A landscape with many valleys, sampled at points; each row gives a point and its height.
A ball rolls from a point to the lowest of its 2 nearest points, and stops where none of them is lower. Distance is the straight distance between rows; heights are no part of it.
z775 height 40.9: [148 150  69  89 109 137 172 114  98 141 153 160  83  67 146 175 108 154
 121 127 104]
z357 height 78.1: [108 149 126 155 123 160 137 120 164  79  98 124 160 200 160 122 160  92
 147 152  99]
z730 height 64.9: [131 133 182  94 123  91 167 100 144 124  89 122 157  70  56 147 101 116
 129 109  60]
z711 height 22.8: [ 87 117  89 191 131 145 130 113 111 110  80 143 137 119 144 120  91 116
 135 112 128]
z82 height 90.9: [189 157 144 100 172 141 120 152 138 123 132 115  94  76 139  94 102 112
 108 101 136]
z333 height 41.4: [101  97 154 134 127 127 127 129 207 171 119 126 191 143 160  65 111 165
 139 157 125]
z863 height 46.9: [164 129  41  94 132 140 117 122 112 177 149 120 106 107 177  93 119 130
 188 107 148]
z621 height 31.6: [108 189 107 161 126 137 123 154 143 105 132 125  77 128 126 165 148 141
  90 130 107]
z134 height 49.0: [153 111  38  86 154 131  93 133 107 171 125 172 132 114 165  88 116 161
 200  97 116]
z522 height 29.7: [106  93 131 103 158 109 117 124 172 147  56 136 148 160 115  89 120 108
 184 105 132]
z704 height 44.7: [151 148 115 150 113 149  72 145 138 122 147 104 100 152  76 144 146 112
  67 124 110]
z655 height 5.5: [114 161 107  98 176 121 119 154 132 118  87 175 174 116 151  87  74 178
 167 113  86]
z796 height 38.0: [201 141 122 110  81 128 147  70  83 153 159 115 122  99 139 135 120 144
 110 165 150]
z561 height 83.0: [116 165 141 150  94 144 137 109  87 103 193 122 141 131  85 124 165 105
  79  96 115]
z992 height 51.6: [109  96 157 134 114 181 132 142 101 137 105  69 147 171 124  74 106 117
 107 129 116]
z320 height 34.3: [181  84 109 139 133 115 116  80  89 125 105 114 137 121 151 118 106 112
 177 119 178]
z654 height 18.4: [148 120 106 137  99 163 159 117 108 147 129 122 122  77 172 132  72 176
 124 145 150]
z620 height 67.1: [136 129 139  69 160  91 177 122 152 136 111 132 156  62  99 176 108 138
 139  99  46]
z630 height 28.7: [133 104 143 142 129  74 131  96 127 162 179  88 104 148 173 140 149 141
 195 161 193]
z952 height 60.7: [ 83  66  99 159 163 132 119 179 178 121 139 144 132 119 122 135 121 123
 170 123 174]
z592 height 17.2: [ 98 115  91 166 145 120 153 102 115 142  60 159 162 138 159  83 100 142
 124 154 105]
z831 height 15.3: [129 117  63 115 126 171 154 122 106 135 153 155 128  69 183 126  96 150
 163 121 162]
z510 height 10.9: [111 157  99 132 148 128 153 144 124 130  63 161 173 145 139  84  75 149
 141 126  71]
z166 height 34.9: [126 116 147 131 106  77 166 123  95 118 111 162 110  64 117 143 128 113
 131 125 156]
z358 height 71.1: [104  60 161 120  88  96 169 147 122 160 150 131 125  94  69 143 147 115
 129 144 148]
z742 height 25.6: [151 170 127 113  84 118 162 131 145 135 166 110  90 130 119 134 179 132
  86 138  85]
z491 height 31.7: [128 187  99 153 177 184 132 145 165  79 100 124 120 133 125 180  95 129
 123 122  92]
z861 height 53.0: [149 116 118 134 116 171  86 101 131  79 119 154 166 168 137 176 122 101
 100 174 133]
z230 height 91.5: [184 166 115  96 173 159 107 126 163 114 131 135 132  84 187  72 100 126
 144  95 136]
z595 height 39.5: [143 172 129 108 153 116 134 154 131  91 117 144  87 130 139 192 113 142
 146 120 122]
z337 height 62.3: [ 89  91  99 141 123 116 122 198 148 153  87 157 146 153 149 103 124 135
 153 175 106]
z712 height 46.2: [ 94 142 102 110  99 120 173 109 120 125  95 148  81  89  99 180 139 135
 115  74 101]
z571 height 70.5: [102  91 159 142 132 114 113 160 190 129 147 156 194 159 120  81 164 103
 188 157 154]
z613 height 27.1: [131 109 126 140 130  82  96  83  94 141 100 128 167 191 164 109 143 130
 171 155 146]
z77 height 35.2: [130  88  97 107 134 159 114 192 181 162 140 134 126 116 168  81 113 140
 143 119 131]
z141 height 56.6: [ 80  65 137 134 149 114 117 137 118 158 139 112 189 213 110  88 169 118
 146 163 128]
z391 height 72.8: [141 207 149 141 182 122  87 149 179 122 114 114 101 124 131 133 106 151
 121 105 117]
z769 height 26.9: [120 178 130 106 155 164 174 194 139  88 126 151  86  83 104 159 121 128
 102 105 101]
z652 height 72.2: [147 159 132 129 150 129 158  95 155 119 147 138 143  63  71 139 157 100
  65 154  76]
z974 height 19.5: [181 145 122  77 106 114 181 156 124 130 125 147  84  99 111 155 127 130
 114 132 104]
z18 height 23.7: [107 129 127 116 135 125 118 120 167 131  69 143 143 148 138 109  90 148
 197  75 101]
z454 height 64.2: [ 67  94 152 140 136  96 152 130 162 151 145 158 211 194  92  64 178 128
 166 171 130]
z923 height 86.6: [119 180 151 127 109 143 151 141 111 104 122  88 102 161  60 155 149  96
 103 147  79]
z424 height 69.6: [164 137 175 113  82 146 172 123 138 109 125 103 135 115  71 111 133 101
 112 106 110]
z906 height 37.4: [114  70 115 116 137 106 131 114 170 154  78 141 169 198  89  76 158 112
 170 129 107]
z42 height 37.7: [137 112 105 158  77 130 125 146 130 153 196 122 120 149 146 121 180 134
 163 143 151]
z874 height 43.0: [102  85 120 129  88 129 194  89 127 136 110 141  99  78 100 150 149 103
  98  98 116]
z43 height 76.0: [141 149 162 144 125 111 113 144 137 104 110 122 129 145 174 106 138 108
 156 129 153]
z850 height 37.0: [118 111 159 126 108 146 119 150 104 114 114  88 135 197 105 132 140  85
 145 118 142]
z445 height 71.8: [101 110 151 130 138 132 114 127 130 161 100 136 205 183 103  66 120 137
 102 165 114]
z260 height 20.2: [184 166 144 147 125  96 154 110  74 134  98  94 111 140 158 116 105 127
 145 128 123]
z640 height 33.7: [113  85 105  95 103 121 133 174 121 122 114 155 101 111 129 175  98 156
 189  88 163]
z813 height 59.9: [146 134 178  99 141 111 133 105 149 122 127 114  94 120  43 179 143 103
  83 129  99]
z837 height 26.1: [163 152 156 120 122  94 109  78  93 131 158 126 102  98 119 151 148 130
  69 138 157]
z353 height 22.3: [145 160 119 133 148  74 126 100 100 138 103 120  99 127 186 112 113 143
 177 106 152]
z517 height 65.3: [100 100 113 132 120 151 127 132 138 103  61 167 181 157 104 111  84 117
 116 174  91]
z406 height 89.4: [134 178 151 137 165 143 130 140 133 116 136  86  80 113  59 110 148  91
  55 125  87]
z266 height 36.0: [160 166 142 115 194 140 138 128 142 125  97  69  72 163  88 163  96 140
 124 118 106]
z576 height 56.0: [135 141 102 150 140 141 126 124 132  93  81 118  83 108 111 137 108 102
 110  77 121]
z478 height 44.3: [152 112  42 127 129 143 129 130 159 180 161 109 119 140 191  76 153 120
 186 151 149]
z290 height 58.1: [107 141 148 127 130 151 114 125 159  77 111 120  82 118  77 141 123  74
  99  89 120]
z345 height 80.7: [ 74 132 209 131  92 139 131 138 121 120 180 105 139 144  83  84 159 100
 114  87 148]
z441 height 37.1: [ 67 116 173  99  95 114 165  84  68 135 186 124 172 125  74 142 152  94
 102  84 130]
z480 height 82.8: [ 83 171 203 143 105 129  97 144 107 102 166 111 159 166 106 119 124 110
 105 121 131]
z914 height 37.2: [101  73  76 134 163  97 118 125 196 171 160 147 163 124 130  90 152 151
 168 176 151]
z490 height 78.2: [ 87  90 181 130  84 137 117 123  99 139 150  89 122 124  77 108 131 110
 107 102 160]
z370 height 57.9: [148 141 167  79 143 140 158  81 169 122 136  91 103 105  93 182 125 146
  78 134 119]
z483 height 48.0: [ 81  99 181 140 122 152 144 144  57 114 179 109 159 172 140 139 130 131
 104 148 179]
z651 height 25.4: [172  96  72 126  83 142 116 126 112 144 130 131 112 124 129 149 117 127
 129 125 124]
z291 height 43.1: [120  97  77 108 106 124 202 126 108 144 150 168  85  70 136 171 141 144
 141 117 137]
z497 height 65.0: [124 105 133 118 137 137  97 153 133  97 108 140  76 143 147 165 153  88
 102 144 157]
z377 height 73.2: [180 185 119 114 164 118 169  87 176 138 182 130 120  65 102 160 163 130
  99 145  78]
z643 height 51.4: [164 109  94 117 130 150 105  98 140 112 107 148 147 152 180 174 108 131
 122 178 141]
z219 height 68.9: [157 186 175 153 175 132 106 139 124  99 150  88 125 174 133 157 138 139
  90 167 117]
z83 height 33.8: [208 144 105  98 179 138 113 120 149 125 101 104  93 156  98 195  98 136
 128 134 119]
z318 height 36.3: [119 124 120  87 111 126 136 166 113 111 144 190  97  96 153 174 129 151
 172 103 147]
z489 height 76.9: [128 163 153 165 142 116 136 114 139  90 119 135 181 178 176 112 159 118
 166 144 123]
z841 height 26.4: [136 116 104 133 146 101 120  77 114 158 145 106 109 149 205 128 135 114
 183 168 190]
z118 height 51.2: [ 76  95 119 140 170 107  88 120  90 153 190 146 205 192 168  88 158 126
 132 131 156]
z214 height 64.6: [ 99  76 114 117 108 163 108 192 189 127 141 147 112 115 125 142 117 104
 145 127 168]
z382 height 69.4: [128 157 163 151  95 131 118 191  99 140 127  90 105 127  96 109 122 132
  88 137  98]
z845 height 33.3: [113  82  89 149 140  90 142 147 137 153 170  92  90 131 143 153 154 137
 206 151 176]
z210 height 66.6: [ 85 126 153 145 104 146  98 156 139  84 118 126 107 165 140 167 140 112
  94 148 124]
z27 height 71.0: [139 159 132 120 125  86 168  97 147 118 135 165 156  50 104 158 148 112
 103 143  70]
z19 height 10.0: [115 168 124  67 201 129 133 134 153 102  76 174 169 149 126 124  90 176
 173 104  84]
z402 height 39.3: [182 159 100 108  90 134 179  88  91 139 157 141 104  54 146 148 116 131
 110 165 116]
z773 height 54.7: [157 149 146 139 148 158  96  93  78  76 158 147 164 143 114 177 119 110
  94 149 144]
z95 height 31.2: [161 143  75 125 147 156 100 113 140 103  79 118 103 168 100 184 103 111
 113 118  96]
z233 height 39.1: [130 157 142 163 160 113 112  98 110  93  98 141 101  78 177 125 106 112
 120 116 172]
z606 height 32.8: [133 148 178 129  88 134 123 108 110  98 111  85 147 177  85 164 126 101
 151 104 126]
z984 height 58.0: [113 166 148 154 159 122  94  98 100  88 110 111 149 196 132 130 156 107
 102 123 122]
z191 height 73.9: [181 180 120 133 132 139 149  87 139 127 193 128 124  78 111 188 134 147
  91 171 106]
z745 height 33.4: [149 178 129 160 113 145 120 144 130 112 157 136 104 124 169 125 163 121
  95 133 130]
z578 height 88.2: [116 193 149 166 166 149 159 127 113 135 135  79  88 120  26 144 151 102
  91 135  75]
z188 height 41.2: [137 175 167 122 145 132 173 154 111 100 105  82  86 138 138 144 120 125
  99 143 119]
z661 height 19.4: [122 117  65 154 116 164 144 129 131 137 151 157 151  93 195 113 107 137
 177 184 148]
z532 height 85.1: [118 167 173 124 122 121 146 127  71 107 163 117 137 157  46 177 145 118
  76 163  86]
z461 height 26.0: [127 143 121 136  95 103 150  62  78 163 197 128 133 115 130 140 190 139
  67 126 121]
z755 height 64.0: [ 83 142 184  92 114 142 146  78 139 107 152  94 134 142  49 143 151  86
  84 107  70]
z880 height 56.2: [151 130 156 119 124 158 135  99 135  97 144 116 111 121 123 191 126 124
  77 147 138]
z885 height 67.5: [ 95  61 142 129  91 139 137 165 147 127 131 143 109  90  98 161 135 106
 142 129 175]
z801 height 60.5: [ 84 129 157 130  87 149 118  91 127  91 131 103 110 131  66 147 154  75
 103  91 124]
z475 height 80.0: [ 64 148 147 137 119 164 109 121 145  76 123 112 158 200 130 111 180  70
 142 104 122]
z958 height 47.5: [ 92 118 109 107 134 141 140 133 128 134 122 132  73 121 194 175 120 165
 134 111 171]
z635 height 32.0: [101 111 159  97 101 111 142  87 103 120 186 145 172 122  86 171 184 108
  76 118 104]
z296 height 22.2: [223 157 100  94 105 120 144 129 130 116 145 155 102  93 123 170 110 120
 145 151 131]
z383 height 37.5: [129 132 122 125 147 102 157 115  97 123 123 152  86  55 159 133 110 138
 130  85 175]
z395 height 73.5: [149 205 154 159 152  90 100 127 132 123 102 108  97 118  93 152 103 139
 122 121 114]
z350 height 79.0: [146 148 181 107  96 122 136  78 124 130 185 103 161 128  55 156 130 147
  89 125 107]
z790 height 23.3: [116 122  98 178  91 145 148 131 139 137 140 128 152 134 173 139 118 145
 174 151 146]
z65 height 68.6: [102 102 151 100 140 118 136 128 142 126  73 189 175 165  99  90 111 142
 101 187 108]
z502 height 38.4: [146  97 122 133  96 169 131 178 166 155 145 101 114 130 133  82 142 113
 136  95 130]
z140 height 50.1: [130 163 137 176 111 102 128  97  68 121 153 112 141 139 165 123 149 151
 111 141 151]
z849 height 52.6: [145 172  81  96 200 112 134 116 101 112  76 145 119 147 188 120 117 157
 159  95 106]
z545 height 51.3: [ 99  80 107 147 159 103  84 141 115 157 193 137 187 178 148  85 176 129
 157 199 166]
z354 height 81.5: [109 114 119 160  89 149 112 118  89 132 183 124 157 135 101 107 185  83
 101  70 156]
z736 height 30.4: [114 119  91  78 154 103 124 123  92 159 139 128  93 112 186 156  97 164
 204 135 192]
z501 height 34.2: [120 110 117 154  63  97 161 140 121 161 202 132 118 106 101 143 187 142
 147 155 156]
z71 height 69.8: [164 169 139 149 177 134  91 123 114 125 121  99 147 177 161 122 109 144
  96 181 112]
z200 height 71.2: [128 127 139 154 147 135 106 119 108 150 102 108 171 171 163  74 109 161
  86 165 106]
z714 height 37.3: [109 160  98 119 152 124 121 157 148  85  87 167 121 147 171 160 124 127
 162 122 113]
z427 height 32.1: [141 111 115  83 127 158 134 183 125 153 168 124 115  72 146  81 108 171
 165  83 151]
z308 height 61.8: [160 130 139 105 146 103 128 117 117 119 103 114  59 112  90 168 154  90
  87 103 124]
z735 height 67.4: [112 129 143 137 112 126 108 182  87 102  84 114  79 121 102 123 101  98
 100 125 114]
z385 height 74.6: [180 192 117 173 122 147 124 107 119 120 161 114 126 113 132 167 111 155
 110 158 124]
z106 height 65.1: [ 65 124 127 144  91 154  90 101 171 109 102 132 179 186 116 138 119 130
 126 164 103]
z815 height 40.3: [154 163 104 161 158 113  78 106 146  98 118 167 127  94 182 127 126 117
 129 125 156]
z158 height 36.5: [208 138 118 134 108 124 105  61  76 129 138 124 138 117 151 122 129 107
 149 145 158]
z676 height 94.6: [146 139 114  97 160 137 118 152 135 136 107 122  90 150 196 119 111 137
 129 128 127]
z728 height 17.9: [192 128 146 130 120 144 154 102  95 118 109  89 118 140 167 129  95 141
 118 151 146]
z631 height 84.0: [127 175 139 132 114 123 114 111  98 113 196 114 132 153  58 178 174 115
  61 121  95]
z900 height 73.6: [121 118 140 130 125 113 178 145 132 152 157 105  80  80 156  90 141 126
 146 108 179]
z410 height 68.0: [124 163 163 138 141 136 107 167 117  83 127 116 110 179 131 171 153 122
  96 181 121]
z396 height 72.0: [128 136 113 139 121 113  89 154 113 157 125 126  91  94 139 100  93 169
  92 104 132]
z178 height 22.7: [148 150 124  89 120 109 199 150 162 144 126 125 114  93 114 152 156 134
  82 143  58]
z185 height 92.8: [148  96 105  71 182 128 112 138 173 134  81 154 124 161 177  71 144  97
 120 142 118]
z588 height 33.6: [111 162 154 156 158  95  55 104 138 109  96 135 177 154 125  94  97 137
 109 142 101]
z644 height 56.1: [144 153 132 153 191 115  95  91 136  77  65 117 126 181 142 148 118 108
 121 144 124]
z941 height 49.2: [111  47 110 145 169 121 121 157 146 146 124 110 167 170 101  93 156 113
 168 164 145]
z323 height 30.9: [173  81  98 118 141 129 122 131  93 141 106 140 133 110 158 119  65 120
 182 131 162]
z470 height 45.9: [ 89 129 174 148 115 118 181  92 122 121 127 105  99 119 120 117 172 103
 108  91 139]
z392 height 53.4: [128  82 123 145 123 118  96 125  89 140 131 111 128 165 148 107 148 117
 109 136 159]
z626 height 72.3: [165 176 138 118 146 137  61 149 195 120 122 113 112 151 102 148  93 149
 133 111 109]
z133 height 24.2: [129 116 132 152 154  82 116  97  90 142  99 115 114 153 196 127 113 142
 176 157 172]
z527 height 35.8: [129 140  92 156  83 162 128 114 159 132 169 126 102  92 142 124 143 140
 110  89 142]
z310 height 39.4: [106 137 121 167 103 114  65 126 137 121 129 112 107 146 128 103 167 121
 105  91 130]
z732 height 60.0: [137  79 149 132 135 144 116 112  84 114 104 145 210 161 154 113 105 118
 136 176 137]
z2 height 32.2: [130 136 159 132 103  51 148 122  94 147 135 137 108  82 108 119 153 129
 110 129 113]
z428 height 67.7: [116 137 138 123 117 147  85 127 195  97 101 134 162 169 120 164 103 134
 120 164  96]
z289 height 74.5: [138  98 117 117  89 165 145 144 122 134 138 140  98  78 104 150 109 143
  57 138 113]
z970 height 74.7: [122  79 190 108  78 100 144 167 121 169 151  94 128 109  68  97 130 120
 136 112 158]
z181 height 41.7: [134 147 144 171 156 117  76  92 120 107 134 141 146 121 167  87 168 109
 104 124 162]
z688 height 38.3: [131 160 119  92 101 119 155 187 155 106 129 181  89 105 137 196 140 130
 155 123 123]
z617 height 24.4: [116  74  64 161 147 136 138 105 143 144 111 149 173 100 167 112 107 129
 180 162 153]
z184 height 45.3: [121  73  89 142 148 111  94 122 175 179 198 131 187 162 132  88 185 144
 150 188 152]
z602 height 34.6: [ 87 146  89 146 150 125 117 141 169 110  80 171 123 150 163 110 146 114
 133 127  85]
z564 height 43.6: [111 155 179 146 115 141 181 140  84 107 138 104 129 157 138 128 136 126
  91 151 131]
z170 height 93.8: [123 110 127  86 179 124 108 160 142 137  79 120 108 166 179  88 121 134
  94 145 111]
z208 height 37.6: [ 96 145 123 113 130 166 136 175 116 122  94 116 111 110 110 133  62 169
 135  70 110]
z552 height 54.1: [139 135  75 118 167 129 114 119 103 110  70 143 104 115 145 126 103 143
 140  51 124]
z98 height 42.3: [105 114 174 119 104 118 180  70  98 132 169  93 135 147  93 118 183  98
 110  84 164]
z948 height 32.3: [113 105  91 105 140 178 132 223 153 139 128 168 139 106 179  93 108 169
 164 122 115]
z859 height 76.4: [120 101 172 159  91 125 101 125 155 150 184 103 137 125  89 104 159 117
 174 106 179]
z131 height 41.0: [133  98  79 145 108 129 110 132 165 172 163 133 155 177 158  89 181 130
 175 147 137]
z198 height 62.1: [ 71 140 123 142 111 166  87  86 150 116 116 131 194 204  99 110 149 122
 101 129  75]
z789 height 17.3: [ 88 124 120  84 161 131 160 129 161 113  40 170 170 165 120 113  96 149
 186 100  90]
z909 height 74.0: [127 120 172 138 102 121 102 153 169 118 165 124 161 148 124  97 182 100
 169 118 165]
z20 height 70.9: [164 115 147 121  83 145 181 135 143 151 142 117 115  83  99 103 117 119
 112 102 114]
z288 height 38.1: [124 146 125 161  91 135 139  59 129 110 139 129 107  80 119 138 146 126
  90  89 139]
z393 height 34.0: [157 179  93 146 168 170 125 141 174 110 124 136 142 122 165 155  98 165
 124 153  95]
z479 height 47.6: [ 96  93 123 156 124 155 127 156 137 149 113  85 150 179 140  65 136 133
 133 141 135]
z605 height 29.5: [132 201 117 165 173 148 142 158 145  89 129 130  83 115  88 174 122 121
 109 124  96]
z277 height 34.1: [139 134  89 161 101 177 137 142 139 125 145 132 118  95 173 102 137 115
 109 129 134]
z829 height 49.6: [147 117  80 101 121 160 129 120 154 138 132 136 105 136 211 185 114 145
 140 144 142]
z548 height 48.9: [ 73 128 177 139 128 127  79 110 127 133 145 118 190 183 151  87 144 133
 107 118 159]
z668 height 30.6: [110 132 155 132  73  97 180 136 120 162 185 115 109 124 150 135 180 141
 116 164 140]
z304 height 45.5: [104 118 115 120  87 136 185 127 127 130 137 149  80 113 156 195 125 143
 136 135 148]
z359 height 26.7: [122 141 138 188  58 116 147 122 128 118 149 125 156 133 135 146 138 142
 169 118 153]
z883 height 28.0: [154 132 168 109  84 109 144 147 130 138 145 110  87 133 134 150 166 135
 111 154 134]
z540 height 33.9: [130  88 114 116 141  90 138 120 103 168 155 109  95  85 151 124  96 146
 207 134 194]
z957 height 62.5: [126 108 168  77 142  92 151 119 136 125  86 127 116  84  75 167 125  99
  97 123  85]
z913 height 74.4: [193 168 166 136 121  70 119 106 123 151 128  88 112 117  71 136 107 158
 113 110 115]
z61 height 35.0: [110 112 119 118 132 157 114 175 121 138 116 119 118  98 131  98  89 174
 154  47 133]
z342 height 59.7: [ 94 158 116 148 141 149  89  80 107  91 128 122 192 223 122 141 145 122
 106 128  99]
z681 height 27.2: [162 124 105  82 133 110  98 128  80 151 136 157 125 107 186 134  69 149
 189 140 157]
z5 height 51.5: [ 70  73  68 101 178  80 137 174 162 174 125 167 138 148 128 114 124 181
 188 149 121]
z499 height 38.7: [133 181 166 124 187 114 191 119 138 117 115  82  71 127  98 163 131 122
 106 125  95]
z221 height 89.9: [122 164 169 138 159 141 154 103  83 131 142  95 121 117   4 134 120  81
  85 160  51]
z232 height 49.5: [ 70  91 117 152 133 141  90 120  67 155 168 100 152 186 130 120 161 124
 106 108 162]
z23 height 68.5: [133 124 139  53 132  89 180 113 144 130 122 182 140  54 114 175 131 151
 168  82  81]
z150 height 28.6: [125 142 171 123 134  77 110  79  87 131 145 140 115  87  78 144 159 105
  70 120 124]
z894 height 62.4: [124  95 139 141 141 161 127 131 143 103  77 154 194 133 161 108  90 129
 122 179 133]
z772 height 57.8: [ 68  90 105 113 161  93 148 175 180 166  99 181 133 154 121  89 130 138
 144 171 114]
z649 height 63.5: [153 119 145 121 128 106 114 117 111  92 127 140  87 153 119 177 176  78
 108 135 159]
z316 height 41.8: [144  83 144 133 139 133 139 157 142 127 105 107 140 178 123 116 143  88
 178 137 153]
z716 height 15.1: [159 104 145 151  97 166 154 122 100 149 142 100 131 130 156 107 112 146
 110 144 151]
z144 height 48.4: [104 136 139 183 123 119 144  84 100 117 139  89 130 142 157 119 165 110
 126 101 166]
z961 height 23.4: [151 132 133 104 109  89 137  67 114 165 168 111 121  85 123 135 161 144
  53 141  97]
z767 height 45.7: [103 127 158 164 116 138 100 105 169 144 149 105 174 150 177  84 133 167
 122 132 146]
z340 height 45.8: [123 116 177 125 111 136 153 138  63 112 174 119 133 147 135 149 155 124
  68 171 152]
z70 height 76.7: [159 108 170 107  87  97 152  71 134 164 160 106 124  91 100 119 127 141
 136 109 155]
z565 height 24.6: [188 181 110  80 134 133 131 140 105 116 140 164 110  92 159 141  84 140
 185 130 140]
z748 height 55.3: [ 57  86 148 174 124 152 129 158 152 108 130 121 140 139 121 120 139 100
 157 134 173]
z435 height 40.1: [124 133 121 155  84 145 174  89  88 125 128 143 123  69  88 138 140 110
  84 114 113]
z114 height 54.3: [134 143  94 109 201 118 114 107 137  95  45 146 115 168 169 138 101 124
 121 128  98]
z330 height 69.7: [144 151 127  89 128 108 163  94 152 118 132 177 117  44 112 180 116 136
 119 106 104]
z679 height 35.4: [151 154 106 121 123 160 129 146 157 123 113 150 150 116 183 115  90 168
 152 148 119]
z577 height 73.8: [144  95 101 107 156 107  72 174 137 141 104 157  88 126 148  90 123 117
 123  88 131]
z642 height 72.1: [147 114 126  90 129 161 136 188 125 103  94 139  84 135 114 182  98 114
  99 128 107]
z536 height 69.5: [108 112 141 114 113 162  85 134 191 126  83 152 157 152 137 147  87 134
 144 118 126]
z111 height 45.4: [ 77  93  87 123 149  68 126 150 164 174 126 152 148 137 154 128 111 163
 216 130 150]
z628 height 28.5: [146 122 145 128  84 112 167  47  97 129 166 143 169 103 111 151 183 123
  88 114 111]
z79 height 77.6: [143 105 119 106 157 103 131 153 113 151 117 132 111  95 141  96  99 143
 211  45 179]
z911 height 76.5: [159 129 148 107 123 109 123 120 128 160 128 134 106  86 133  97  94 149
 170  73 167]
z25 height 43.4: [137 128 146 135 156 113  67  95 123 114 134 147 177 176 177  93 158 101
 104 159 142]
z270 height 90.3: [167 178 161 128 161 126 130 145 133 115 122 106  86  85  73 102 118 108
  87  94 109]
z658 height 42.9: [141  83 108 153 123 138 112 162 143 170 135  82 158 142 129  39 146 123
 152 130 137]
z575 height 27.6: [ 74 125  85 203 116 135  92 134 159 117  85 165 153 105 130  90 119 111
 138 104 125]
z770 height 75.8: [128 117 145 108  70 158 153 136 122 127 142 124 131  83  50 152 118 111
  69 147  84]
z115 height 71.3: [124 145 123  84 134 155  85 154 188 117  87 123 117 154  95 158  78 140
 155 105  91]
z404 height 24.3: [139 145 123  77 148 160 166 195 111 111 139 153  97  55 100 135  82 147
  86 114 105]
z465 height 28.4: [148 110  78 135 120 152 108 128 124 127  86 119 108 171 138 144 123 131
 115 124 111]
z80 height 37.8: [152 123 114 125 126 118 133 122 159 162 115 142 169 131 170  73 111 167
 171 163 129]
z856 height 72.4: [149 100 123 103 117 120 198 140 121 167 153 108  95  65 114  98 134 123
 147 102 139]
z586 height 51.1: [ 86  83 159 158 104 155 133 132 101 102 155 110 154 143 127 144 146 104
 129 149 184]
z209 height 70.7: [144 138 141 101 164 144 142 166 119 104 115 112  76 124  83 190 103 117
  80 164 105]
z656 height 40.7: [ 84 127 110 121  78 166 177 185 134 130 104 131  91  90  95 135  98 137
 133  83 114]
z468 height 31.5: [111 119  85 170 111 139 111 156 149 120 121 170 130 117 149 119 157 101
 139 109 119]
z299 height 69.3: [131 156 161 144 181 146  96 164 127  88  96 118  95 144 107 176 105 106
  88 161 120]
z100 height 30.3: [ 98  83  58 118 153 118 122 106 172 156 145 159 144 121 180 110 134 138
 180 172 161]
z409 height 79.1: [113  89 123 192 111 133  84 123 125 147 165 111 148 121 104  99 150 112
 137  93 170]
z944 height 46.4: [105  93 158 120 173 127  94 103 136 140 149 140 201 185 163  71 154 111
 112 153 157]
z533 height 77.5: [138 127 163  97 109 134 149 103 138 142 159 110 164 108  42 159 128 128
  81 154  57]
z300 height 91.9: [172 137 114  97 186 144  95 129 169 122 104 150 145 122 156  65 110 132
 120 117 116]
z962 height 56.7: [127  56 105 169 121 135  94  97  94 145 103 128 170 144 136 104 108 122
 139 150 144]
z549 height 74.8: [109 135 153 153 125 103 152 171 149 137 136 135 100 113 156 113 143 130
 172 112 162]
z274 height 26.8: [147 166  95  84 134 172 149 189  97 103 148 173 121  83 120 143 114 173
 135  94 115]
z574 height 39.6: [106  89  68 131 174  77 134 153 152 157 156 107 127 126 149 135 113 162
 239 145 148]
z148 height 30.7: [132 119 143 152 144  89  69  93 123 114  76 147 165 145 130 102 120 128
 143 148 133]
z247 height 42.4: [108 154 131 153 123 141  48 124  94 118 151 105 114 148  86 116 146 118
  60 102 117]
z408 height 51.0: [140 119  60 106 160 110 131 106 128 147  80 171 137 136 181 102 117 153
 169 118 112]
z573 height 65.2: [108 121 131 145 124 120 111 200 103 124  79 140 105 151 149 115 105 126
 121 169 118]
z680 height 45.6: [108 133 139 127 127 112  70 129  62 130 177 123 144 186 117 125 142 107
  82  95 138]
z528 height 75.5: [165 144 172 102  91  86 151 102 121 173 119  95 107 101 105 117  94 177
 142  90 138]
z49 height 70.8: [129 125 146 150 110 145  97 186 101 153 115  93 102 127 146  74 115 148
  85 116 131]
z864 height 29.8: [159 156 162 144  63 116 137  83 113 109 149 112 164 154  98 163 133 138
 158 107 145]
z276 height 36.6: [109 151 112 158 130 134  58 115 153 118  95 116 139 145 129 101 134 130
 118 107  99]
z137 height 72.9: [151 134  92 127 163 101  52 136 132 139 111 147 105 107 151  99 103 157
 109  90 119]
z66 height 77.9: [163 117 178  96  86 103 165  65 133 155 143 109 165  92  91 145 115 155
 109 133 111]
z237 height 51.7: [118 154 111 182 105 124 122 127 103 154 149 102 120 121 200  81 129 159
 129 148 147]
z149 height 29.6: [132  71  85 137  78 128 108 148 119 145 115 158 109 113 130 175  80 142
 167 125 150]
z677 height 67.2: [123 136 185 105  93 126 156  98 132 123 130 115 156 107  37 109 168  93
 109  94  69]
z942 height 29.4: [132 117  79  84 127 189 134 202 106 124 160 157 108  92 156 102 112 152
 165  84 126]
z94 height 73.1: [154  67 135 107 116 179 136 170 122 108 108 126 101 122 132 160  92 118
 101 140 147]
z569 height 37.9: [135  77 134 157 113  89 140 144  98 150 126 133 102  75 113 143 115 126
 172 136 184]

Call two points neighbours if one is among the 2 nearest of the other. Go from one point of each pair to the other, from neighbour to neighbour, staying as low as possible. Name the highest point that can't be avoided.
z974 and z961 -> z569
z831 and z716 -> z654
z655 and z651 -> z595

Where does a ball stop that starts at each point below?
z577 -> z716
z861 -> z681
z571 -> z661
z118 -> z961
